Points, in no order, along strands that fork, close into loops and pass close to each other.
Points whose rows are less than 91.3 apart are linked; no others are. Some points are linked to none.
zibi: [-29  29  11 -31 -17  -2 -16 -10  19  20 -30  10  38 -60  10  12 -26  -3
  -3  -6]
kaza: [ 31 -41 -24  30 -32  33 -17  -5 -35  11  16   1 -31  30  -9  34   8   5
  29   3]
nenod: [ 48 -19 -19  -1 -35 -41  14  14 -57  34 -26  71 -36  14 -25  53 -36 -14
  -2   7]
bita: [ 11  16 -10  46  -1  -5 -22 -37  35 -48 -16  -5  -9  -6   7 -18  -5  29
  -1 -24]
vesot: [ -1 -18  10 -15   5  12  16  20  24  18 -12 -27  22 -23 -20 -22  34   0
   2   9]
Belad: [-39   4  -4 -47  11  31  -2  -4 -22  20  15 -33  33 -45  33  39   9  -1
  19  -1]
bipu: [-12  28  -4  36  16  35 -25 -61  -3 -72  -8  31 -16   9  20 -25 -55   0
  -7 -42]
Filez: [ 23 -49 -39  11 -11  39  22   1  -2  55  12  -3 -31   5  11 -10  48 -24
  28  10]
degu: [-18  46 -27   6   1  -9 -21 -31  48 -14  -2 -48  14 -11  42 -39  41   2
  17  -1]
Kud: [-11  10 -11  -9   3  19 -57  13  46  -7 -22  -5 -10 -28  14  -3  23  15
  32   3]
mago: [  0  28  10  -3  33 -72   5  44 -37  27  25  12 -31  48 -25  64 -12 -12
  24  47]
bobuv: [  2  12  32   6 -20 -37  20  26  33 -10 -47  22  20  22 -22 -38  11  -3
   7   6]
punal: [-34  51  18 -39  16 -28 -11  12   7   7  39 -19  56 -26   9 -11 -17  11
 -53 -16]
vusir: [ 16 -12  12  -5   9 -24   7 -18 -55  -4 -28  -7 -11  13 -28  43 -46 -10
 -20  56]
vafu: [ 32 -15  -2  31 -32   3  32  34 -52  20  25  31 -38  86 -23  23  28  -1
  43   1]
tomir: [-36  61  -4  23  17  -2   2 -30  17 -43  45  -6  53 -49  48 -18 -13  12
  -3 -46]
pigu: [-48  31  11 -53  11  13   0  -4 -16  25   9 -15  46 -65  16  31 -27   6
 -11 -12]
bal: [ 12 -10  14   5   8 -56   5  57  14  17  -5  50 -27  47 -52  27   6   5
  27   5]
guto: [ -2  18  14 -21  -9   0  -9  -2  23 -13  11  -7  36 -42 -16 -14 -21  16
 -62 -13]
zur: [ 24 -17 -23  47 -33  21 -17 -20 -44  25  29  32 -29  43  -3  72 -25   0
  29  -4]
Sor: [ 21 -16  -5   6 -25 -39  13  44 -45  28  -6  66 -29  48 -48  40 -14  -9
  15  10]
rabov: [-20  22 -13  54   0  25   6 -42  13 -54  45   1  29 -17  37 -32   1   1
  -6 -38]
disi: [-24  31   0  -3  10  26 -49 -19  48 -28 -19   2  11 -28  36 -23  -7  16
  44 -11]
simom: [  0  43  -2  15 -18   7  -3 -52  21 -48  14  46  22 -38  27 -20 -53   1
 -39 -53]
neze: [ 25  34  -9  46  -3 -31 -15 -50   3 -37 -34  17 -13  22 -15   6 -44  26
 -15 -10]
muf: [ 24 -22   1   5  29 -35  13  19  30  23 -29   3 -73  57 -20 -20  38 -14
  15  20]
Sozi: [  0   8   3   7   3 -62 -40  -6  -7   5 -28  16 -39  46 -30  40 -39  -3
  -7  31]
Mape: [ 19 -39 -11   9 -24   5  -3 -23 -69   6 -13  15 -14  24 -19  50 -39 -14
  -7  28]
Dorok: [-47  51  13 -42  36 -34  -3  -6   1   2  20 -63  37  -9  10  -6  10   7
 -32 -16]
rogep: [  6 -44  -2  21 -12  -1  23  41  -7  20 -25  17 -18  20 -30  -5  15 -11
  27  11]
tid: [ -3 -25  25 -34   5  18  34  42 -25   9  48 -11  45 -16 -26 -21  13  -3
 -34  -8]
karep: [ 11 -20  37  -1  22 -42  24  34 -27  11 -25  20 -67  74 -23   6  26 -21
  26  33]
povir: [ 18 -16   6  15   7 -37 -26  35  55  19 -10  37 -25  31 -19  27   6  12
  20  -1]
dak: [-11  42  12 -36 -25 -16  10  17  -1  27 -37  -2  51 -35 -12  20  10  -2
  13   8]
bome: [ 29 -16  11 -10  12 -28  12 -25 -17 -28 -27   4   3  18 -37  -3 -45  17
 -33  23]
Doz: [-11  -7  48 -34   4  -4  55  41  -1 -10 -18  -4  25  -2 -17 -65   8 -12
  -8   8]
fetet: [ -4   4  -5  18  30 -41 -16  26 -46  39   8 -10 -45  25 -19  57 -15 -13
  38  57]
bup: [ 18  -6   1  -8  -8   7 -36 -29  -2  -6 -42  47 -34 -23 -12  31 -59  14
 -28   1]
Tegor: [ 21  12 -27  49   7 -25 -15 -12  48 -13 -20 -11 -33  29  -4 -31  17  12
  24 -11]
tov: [-15  42 -17  20   8 -17  43 -14  21 -27  36 -41  40   3  28 -59  45  -9
 -12 -22]
relu: [ 19 -34   5 -10 -44  34  53  24 -45  -2  34  14  41   4 -17 -12   0  -7
 -24 -12]
vibi: [-13 -30  10 -18  14  44 -43 -18  14 -24 -19   8 -13 -20  -8   0 -27  12
  -2  -3]
fozu: [-33  70  39 -33  20  31 -37 -13  17 -44  35  21  34 -28  35 -25 -35  12
 -25 -42]
Fito: [ -7  34   5  12 -34 -26  -1   0  43 -12 -33   3  38  -1 -13 -26  -4   4
  -5  -2]
Kuz: [ 13 -27  -4  13   5 -20 -36   5   7   0 -25  19 -39  27 -17  42 -22   5
  12  16]
vanu: [-14  26  20 -41   1  27 -36  -7  20 -39  15  23  23 -47  15 -12 -39  23
 -49 -31]
saka: [-30  29  23 -52   7 -15  41  42 -20  16  -9 -46  33 -10  12 -13  51 -13
  -9  11]
toz: [-12  43 -29  59 -35   8 -14 -36  22 -45   9  34  33 -27  37 -13   5   1
  13 -29]
Nofuv: [  6 -57 -27  -9  -6  53  20  -7   0  31  33 -22  12 -13  14 -25  39 -27
  24   4]
lakuz: [-17  -8  12 -23  49  16   1  20  39  -9  40 -32  12 -49  39 -22  -4  13
 -27 -21]
Kaz: [ -4 -31 -15 -10 -16  40  25   7 -20  26  28 -19  44 -33  25  14  25  -8
  25  -3]
Vogep: [ 34 -53   0 -10  12   1  10  -5 -12  -4 -19 -22 -26  26 -19  -2  17 -11
 -22  28]
ruv: [ 16 -24 -13  22  33 -22  -5  -5  40  13 -28 -11 -49  19 -12 -24   6   1
  22  16]
kiko: [-28  28  13  -1  34  -9   5 -12  41 -14  20 -35  42 -40  43 -14 -12  17
   0 -26]
setug: [  7  10  39 -16 -39   0  36  39  -8  24 -34  30  39 -12 -31   8  34 -11
  19  13]
zes: [ 20 -16   7   2 -28 -12   4  17  21  14 -44  32  11 -25 -23  18 -14  12
  -7   1]
Zapof: [  3  -7  51 -17  -8  -3  33  38   8  -9 -36  22  -5  14  -9 -51  47 -17
  29  17]
doke: [ 10 -12   9  18  22   7  -9 -40  51 -33  -6 -27 -10   4   6 -38  21  16
 -25  -9]
Mez: [ -3 -16  16 -31 -17  58 -33 -24 -10   5  -5  31  13 -38 -19  17 -26   7
 -24 -11]
gok: [  4 -20 -15  18  25  -9 -23  -5 -48  23  -8 -26 -74  27  10  51  -5 -15
  20  46]
nik: [ 18 -30  -1  12  11  -7 -16 -30  23 -41 -21 -34 -34  27  -9  -8   3  14
 -39  12]
sobe: [ 24  15 -23  41 -30 -21   0 -10 -75  40  21  32 -34  37   5  80 -46 -10
  15  11]
mepu: [ -7  14   2  16  21 -19  52   9  44 -24   6 -35  20  -1  12 -79  20  -1
 -15 -13]
Noze: [ -7   1 -28 -34  -1  30  41  15 -27  43  29 -51  23 -26  40   6  62 -18
  17   7]
gan: [ 44 -23 -27  43 -49  24  22   7 -29  16  14  -3 -16  61  -8   2  23   7
  35 -14]
Nen: [  4 -42 -20  11 -11  41 -44   8 -14   6  -9  17 -44   0  -8  35  -1  10
  26   4]
Ruka: [-26 -25 -11 -44  42  37   6  13  10  26  42 -43  -3 -45  46 -21  19 -10
 -18  -6]
rofin: [ 22 -39 -37  14  16  -8  -8   8 -40  32  33  -6 -72  50  16  55  19 -20
  33  32]
soz: [ -8  11 -28  64  -9   9  21 -35  25 -36  18 -19  13   7  20 -48  33 -15
  -7 -23]
mog: [ 27 -40  -4   3 -39  19  14 -10 -40  23  -9  34  11   9 -35  21 -20  -9
 -10  13]
geku: [ 16 -15  -4 -11 -51  46   2 -20 -29  25  15  28  38 -38 -27  16 -15  -2
 -15  -7]
mumon: [ 19 -24 -19  17   4 -22  11  36 -50  25  37  16 -61  74 -24  52  18 -14
  30   8]
litik: [ 17 -39  12 -16  18  13   6 -17 -24  -5   9  10   7 -11 -37   0 -58  20
 -50   3]
Mabev: [ -8 -10  20 -17  14   5  16  31   8   3  20 -13  27 -26 -37 -38 -12  21
 -59 -11]
Zufe: [ -6 -45 -10 -27  30  46  -2 -15  33  10   6 -21 -35 -31  31 -21  18 -10
 -21   3]
kedal: [-11 -27 -17 -12 -11  61 -37  16   8   9  -1  -3 -14 -35  20   8  26  -7
  31   1]
bise: [-21  49 -22  29 -31 -30  -2 -24  28 -24 -10  -6  61 -23  33 -13  -2  -5
   6 -11]
Veko: [-17   4  22   2  28  36 -35 -42   4 -56 -21  -1 -35   6  -3 -19 -54  15
 -19 -15]
Mulot: [-16  20 -21 -28   8  -6 -32  -4  46  12 -17 -40   3 -19  47 -10  49  -2
  25  12]
sepu: [-43  44  33 -40  47   6 -45  12  13 -24  58  -1  31 -29  53 -16 -30   8
 -18 -32]
gusu: [-36  33  -2 -51  15  -9   4   6  -4  14 -13 -72  23 -20   6   2  37   1
  -4   9]
pari: [  3   7  16 -18 -39  31  63  29 -57  18  25  -6  57   0  -4 -15  38 -10
  15  -4]
mugi: [ 17  -8   3  -3  22 -19  46   4  44  -3 -27 -17 -17  10  11 -67  48 -11
  -3   5]
Nibo: [  0  34 -14  59   0 -67 -24 -28   9 -15 -19   8 -36  55 -12  14 -31   7
   1   8]

A piece is two or more points that can be reached from each other along the links. Count, over all rows, the pieces, the separate loops (a circle has one, a figure eight two, a Y none), the forks (points with three links) and the tips (points with one).
pieces => 5
loops => 0
forks => 8
tips => 18

Name the points in between on the shortest way along the links from the first point to the second, in order.
gan; karep => kaza, Nen, Kuz, Sozi, Nibo, neze, bita, Tegor, ruv, muf
Kuz; mago => Nen, kaza, gan, vafu, mumon, rofin, gok, fetet
Sor; Vogep => bal, povir, Kuz, Sozi, Nibo, neze, bita, doke, nik
bobuv; mugi => Fito, bise, toz, rabov, soz, tov, mepu
